Each row is a point on a tangle of strands that fork and nearly touch. The rows are in no order.
Points whose rows are less than 93.6 apart are linked; no others are. Some points are linked to none.
K_511: [-21  -4  26  19  47  -9  23 -22  19 -33 -13  28  33  30  31  -6  11  11
  35  31  25 -22  16  24 -26]
K_112: [  2  30  -5  15 -25 -15 -24   2  11  -7 -39 -16   6  14  37   6  24  -3
  61   9 -10  -5   6  10  -4]
K_292: [-21 -20  40   3  35  -2  16 -31  27 -23   1  21  24   5  29 -14  34  50
   5  25  15  -2   1  37 -32]
K_277: [-11 -13   4  41 -14 -11   0 -41  21   3  14  26  20  33  57  17 -24 -28
  24  -4  -2 -11  13  -6  13]
K_623: [-28  33  24  44  23   3  26  -8  21 -25  17  14  34  31  45   1 -11   8
  27  14  29   6  30  20 -17]
K_801: [-30  34  33  22  10  -1   2 -13  -9  33  15 -11   7  27  20  -8  23  21
  33  15   8   8  32   5   4]
K_184: [ -3   4   3 -22  11   0  12   0 -46  32  14  11 -21  19 -24  15 -10  33
  26  -8  30   4   3 -15   4]
K_234: [  6  -3  12 -28  -2 -13   3  -7 -12  39  18  39  40 -20 -40  14   4   9
   9  -1 -48   3 -31  35  25]
K_962: [ -8  19 -22  -7   7   2   8   4 -51  24 -27 -18   0   7  -9  -9   2  19
  14  -4  16  13 -24 -21 -18]
K_323: [ 19 -36  -4 -10  18   5  -7  20  -8 -46   0  15 -13 -17  -6   2   2 -40
 -22  12  44 -18  -7  -9  23]
K_28: [ 34 -26   9   1  -2 -17   3 -29  -4   2  50  40 -20 -10  33  38 -26  17
  18 -14  15  16  11  23  17]
K_922: [  7 -28   8  20  -1  24 -18 -27   8  -3  37   8  16 -13  12 -15  17 -21
 -31  -6  33  11 -13  -7  25]
K_579: [  8  21   7 -15  14   1  32  19 -15  19   3 -11 -34  -7 -20   6   8  44
 -44 -21  -6   0   5 -26  30]
K_264: [  9  18 -52   4 -35 -18 -27  27  -5  11 -26 -44 -18   5 -26   9  11 -33
  13   4 -46  12  14  11 -32]
K_935: [-14  22  -4  12   3  30  -2 -21   8 -31 -20 -12  28   4  12 -16  11  -3
  10   9  31  -3  -8 -10 -12]
K_43: [-17 -14 -24   7  -6  12 -11 -33   1 -27  12  20  26 -13  -4  -4 -12 -44
 -60 -22  -3 -36 -30  -5  27]
K_630: [ 16  22  28 -41  11 -27  38   7  -2 -17  13  15 -33 -14   2  16  10  75
  17   1  -6   3  24 -28  -2]
K_287: [  2   2 -30  21 -42  -5 -36  28  11 -19 -48 -19   9 -10  21  -5  17  -9
  30 -11  -9   2  -5   9 -16]
K_395: [ 31 -23   3   2   6  -6 -31  10  22  20  20  43  14   4 -12  18 -13 -23
  13 -14   6   9 -22  18  10]
K_429: [-34  -1  24  27  -8   9  12 -31  25 -31  24 -11  26  27  41 -51  32 -20
  15   9  31 -16  37   2 -32]
K_553: [  8 -16  36  10  43 -10  36 -19   4 -14  42  10 -12   4  28   5  -8   0
  23  33  51  10  46  20 -30]
K_105: [  8  17  18 -27 -13  -9  34  -3  -9   7  41  25 -50  -4 -26  16  11  62
 -12 -17  -3 -13  38 -29  25]
K_56: [ -1 -36  19 -12 -18  28  16 -19   2 -42  35  40 -27 -21  35   0 -13   9
 -13 -23  42 -33  19  -2  16]
K_348: [ 13   4   7 -24  -5   3   4  41   9   9 -14  -5 -32  11  -9   9  20  22
  21  -3   0  38 -20  24  28]
K_592: [ 11  -5 -13  22 -12  -6 -30 -42 -13  26  19  -8  20   4  18 -12  14  -2
   3 -14  20   8  -3 -13  18]
K_49: [  0   6  -6  -9  -4 -27 -34  28 -16  55  11  19  15   6 -37   8  10  14
   9 -36 -39 -21 -19 -20  24]
K_530: [  4 -28  20  39   6 -11  -1  -7   4  -1  25  42   0  18  44  43 -37 -17
  19   1  11 -10   6  29  34]
K_98: [ -5  21 -37  31  -6 -25  -7   4 -20  -7 -29 -45 -23 -12 -12   0 -36 -51
 -22  -3 -46  31 -18  24 -11]
K_136: [-56  14   0  -5 -22  -4 -20  -8  -3 -59   2  15  21   3  25  -9  34 -39
 -15   5  23 -21  29 -29  18]
K_829: [-20 -11  13  10  18  41  24   7  -2  -4 -16  15 -22 -22  -5   1 -30 -38
 -62   1  25 -27   0 -13  -9]
K_494: [-13  -6  23 -25  -9  -7  14 -44  -9  47  35 -20 -16  21 -16  -2 -11  22
  -4  10   1 -30  24  17  26]
K_307: [ 11   5 -32  25 -19  30 -34 -38 -12   1  14  16  44 -20 -11   5 -10 -26
 -24 -19 -38  -1 -38 -14 -13]
K_528: [-30  19  -2  -9   2 -45  11  45 -25   4   5 -12 -22  -5 -43   2  32  15
   5 -11   3 -18 -20 -35  29]
K_691: [  8  19  12 -29  -3 -21  10  11  -3  11  29  19 -48   8   3  33  20  26
  30  -8  11  19  -2  30  38]
K_741: [ 13 -17  -6 -29  21  -7   6  59  27  -7 -10 -29   2  -8 -15 -18 -22   5
  20   1  -5  35  -7   4 -25]
K_596: [ 16  22   9  13  16  14  17  13  17  18 -27 -27  -6 -24   5   1 -16  20
 -55 -13  -2   1  -3 -13  14]
K_145: [ -8   5 -31   8  12  -2  33  16   0 -25 -74  -2  -2   2   0  -8  -8  -9
 -19   3   3  19 -27  19 -26]
K_481: [ 18  25 -29 -11 -35   0 -19  30  -6 -18  -9 -51 -10  -4 -18  22  31  -9
  43   3 -40  19  18  -4 -55]
K_149: [-11  24  -1  -8  16  -9   2   1   7 -10 -51 -27  31  -5   2  -6  21  37
   2  24 -40   9 -24 -10 -35]
K_828: [-25  39  26 -14  15 -11   8  16   0  -8 -16 -25  18  11 -12  -6  34  40
  13  28 -33  11  -5 -34   9]
K_963: [-49   4 -12  25   4  24  25   0  -5 -26 -25  20   4   7   0 -21 -10 -39
 -71 -17  25 -24  18 -26 -13]
K_544: [ 22  -9 -10  26  11  11   6   5  -1  16 -15 -13  -9 -16   6  -3 -29 -18
 -61 -29 -24   9 -28  -7  12]
K_11: [  9  -6 -14  21  -4  18 -23  -3 -25  42 -11  11  17 -14 -18   7 -24  -2
 -33 -22 -41   3 -30 -10   3]
K_59: [ -7 -33  11   1  -9  -3  -9 -55  -2  38   8  -5  10   2 -12   1 -28 -11
 -11  26   5 -36  13  21  14]
K_242: [  7  41 -15  13   0  -8   3   4  16  -6 -42 -40  26  -9  -1 -11  -2  19
 -24 -11 -23  13  -2 -35 -11]
K_961: [ 11   4 -49  -4 -12   0 -49  18  29   9  13 -14  19  -5 -25  -8 -21 -53
   9 -21 -24   9 -23   3 -30]
K_695: [ -4 -17  16 -17  -8  36  20  -9  12   3  -8   6 -27 -38   7  15 -34  -4
 -23   9  37 -28  -4   2 -14]
K_957: [ -7 -29  27   1  24   8   8   1   0 -36   2  21  -6  12  15  -2   3 -35
  20  37  52 -22  16   6  13]
K_769: [ 14   4 -18 -26   4 -15 -28  44  20  22  24 -19  11   8 -28  -4 -27 -16
  18 -16 -10  36 -10 -22  -7]
K_497: [ 13  20 -14  30 -33  20 -41 -45  -9  -6  31  -9  13   6   6   9  26 -23
  23   4  -3  13  16 -16 -14]
K_64: [  3 -10  17 -22  -6   2   5 -26  -4  48  20  11  -5  35 -11   9  -3  15
  11  -3 -31  -4  -8  -4  43]
K_247: [-47  -4  -3 -14  -8   8  -5  -7   2 -34  14  23  12   2   0 -17   1 -29
 -63 -16  30 -41  22 -15  33]
K_602: [  2 -36 -23  -2   3  -4 -30  42   8 -31 -17 -11  -3 -18   1 -22   0 -71
 -25   3   0 -17 -18 -11  13]
K_827: [  6   0  16   4  15 -15  -6  -4  23   6 -38 -35  11 -25   4 -12  16  -7
 -17  40  22 -14   6  -2   4]
K_119: [ 15  31 -13   6 -29  13 -25 -15 -12 -22   5 -31  -1   0  -1  29  32 -17
  37  21 -12  34  11 -22 -43]
K_721: [  7  -2  -5 -34   9  -8  17  66 -30   0 -26 -15 -35  -7 -17  -1  15  47
  16 -15  -8   8 -19  13   9]
K_783: [ 40 -20  10 -22   7 -35  -9   5 -15  26  47  36 -35  -2  10  37  -4  18
  28 -11 -13  14  -1  19  28]
K_585: [ 39 -22 -15 -22  23  19  19  49   5 -19 -15 -19 -34 -20  -7  -6 -32 -16
 -11 -11   9  13 -26   5 -18]
K_152: [ 28 -29  -1 -23   3 -12  20  22  13 -35 -29  37 -30 -20  11  13 -10   6
  18   8  44  -1   4   5 -24]
K_320: [ -8   2 -15  25  19  11  30 -16  -5 -31 -21 -19   6  -2   1 -36  11  15
 -60  -2  37 -16  16  32   0]
K_422: [ 41  -3   3 -29 -12   1  15 -35  16 -22  47  22 -46 -16  13  18 -12  21
   5   4  21  28  14  11  14]
K_449: [-23  34  48  13  31  -4  -9  -1   1  -1 -10 -13  30  -1  20   1  31  41
  35  38 -12   9  10   4  -3]
K_836: [  1 -18  12   5 -11 -31 -27 -19  12  11 -17 -18   9 -19   6  10 -28 -22
   3  25  25 -24   9  -9  14]
K_10: [-22   9 -17  -6 -10 -29 -15  54 -26   8   2 -44 -11  -4 -27 -17  11  14
   5 -24 -40   4 -11 -25  25]
K_906: [ -6  25   4   3  -6 -15  -1 -25 -18  22 -17 -21   5  41  23  -5  23  14
  49   8  -5 -10  20 -25   5]
K_603: [  1  14 -44  23  -6   2  -1  25  -9 -14 -53 -23 -11   9 -16  -1 -14 -43
  -5  11 -20  25 -13   9 -34]
K_981: [ 20   4 -39 -15 -22  -1 -36   8  23  26   9   0  35   6 -38   3 -18 -31
  12 -18 -81   6 -13  -9 -33]
K_204: [ 31  12  23 -27   8  10  37 -11  15 -26  16  19 -31  -5   9  13   0  58
  13  18  13  23  36   4   4]
K_115: [ -5  -3  16 -31   4 -35  -7  46  10  37  39   5 -18   9 -14  21 -23   4
  43 -26 -16  20 -12 -25   9]
K_161: [ -2   6  -7 -30   8 -21  -4  11 -23  50  13  25  14  -8 -58  13  16   1
 -11 -16 -61 -41 -37  12  30]
K_490: [ -2 -18  14   7   4  20  41  -3   8 -24  -7  -1  -9  -5  -8 -36  16  37
 -47   8  41 -13  40  41 -29]
K_188: [ -7   0   9 -44 -13  -9  12  23 -17  49  13  16 -46  -1 -31  30 -16  19
  13 -18  -2   7 -14 -16   2]
K_988: [ 16 -11 -14 -17  23   7  30  17  -1 -35 -41   6  -7 -10  -4   0 -15   9
  -6   1  39  -3 -26   6 -23]
K_664: [ 54 -27 -13 -24  -5  19  -4  -7  -7  11  21  23 -25 -30  -3  15 -13  15
 -28 -24  -9   2 -30   9  18]
K_168: [ -8   1 -12  24  -1  32  11 -27 -21   5  -4 -24  16  15  -6 -31 -22  17
 -38 -19  28 -25  16   2  -4]
K_562: [ 11   1 -21  -4 -39  -4 -19  -6  25  18 -10 -23   1  11   1   2  -2 -15
   6  -2 -37  22 -24 -11  17]
K_940: [-35 -21  25  15  18  34  23 -16  -8 -16 -16  -2  13  -8   4 -30  29  32
 -10  34  26   1   0  35 -29]
K_643: [-47 -13  21  31 -21  12   8 -27  14 -14  10  19   8  32  52 -19   4 -35
  21   4  27 -24  34   2  -4]
K_452: [ -8 -16 -10  16  -6  27 -25 -54   0  -7  46  19  45 -12 -11 -19  -1 -29
 -30  -4  -3 -12 -25   3  11]
K_896: [ -7 -12  27  20  -8  28  -3  -9   8   1  48  17  -5  28  -6 -12  -6  11
  -2   3  31   7  26  44  18]
K_534: [  0 -20   6  11 -16  14 -19 -57 -20  46  34  14  27  34   1 -11  11   4
  10  -2 -33   7   1   1  20]
K_949: [  9  15  34  -3   8  -1  12   9  49  18  -5  17  -8   4  24  30 -13  10
  18   3  33   6  13   6   3]
K_210: [-10 -12  28   7   3 -20  14  16  38 -27 -36  26  12  -3  26  16 -15   6
  20  10  35   4   5   0  -5]
K_561: [ -1  24 -32  14  -2  -5 -28  40 -40  12   5 -45  -9 -15 -11 -11  -5  -9
 -16 -28 -53  29 -17 -27  -5]
K_192: [ -5  15  -4  -3  22  22  33  -9 -39  -3 -29 -26  10  11  -2 -16  -5  55
 -13  -3  14  -9  -3  -2  -5]
K_35: [ 11 -26  31 -12  29   4  28 -11  12 -40  19  27 -20 -13  12 -10   7  -1
   1  36  59 -24  50   8 -25]
K_297: [  8   4 -20  -9   8   4  -9  45  31 -18 -31 -35  14  17  -6 -27   9  -7
  35  16 -34  34   2  -9 -36]
K_786: [ -2  14 -34  15 -13  -4 -26  15 -37  40  -4 -11 -12  -6 -31   8  -7 -28
 -18 -19 -89  12 -22   4 -10]
K_206: [ -3  -9 -11  27 -14   9 -21  -3  12 -13 -35 -21   2 -17  11 -15  25 -52
 -26  29   1 -10   2 -16  -1]
K_388: [  4   1 -18 -14 -27 -22 -24 -10  -1  44  -2  28  42  -6 -26   5  11 -18
  28  -6 -66   0 -31  22  -7]

A fork is a point with three links. Follow the links from the first point to the second and name the forks in between, in order.
K_388 / K_553 | K_769 > K_741 > K_988 > K_603 > K_592
K_277 / K_786 | K_28 > K_596 > K_11
K_210 / K_494 | K_988 > K_603 > K_592
K_192 / K_786 | K_769 > K_741 > K_988 > K_603 > K_592 > K_452 > K_11
K_161 / K_43 | K_769 > K_741 > K_988 > K_603 > K_592 > K_452
K_922 / K_691 | K_452 > K_11 > K_596 > K_28

Follow the links from the first point to the second, and from the first to the third. Name the last point that the two ways share.
K_49 / K_786 / K_168 | K_769
K_206 / K_829 / K_449 | K_452
K_949 / K_35 / K_277 | K_592
K_603 / K_348 / K_149 | K_596
K_348 / K_592 / K_449 | K_596
K_149 / K_388 / K_192 | K_769
K_695 / K_981 / K_348 | K_452
K_59 / K_769 / K_105 | K_592
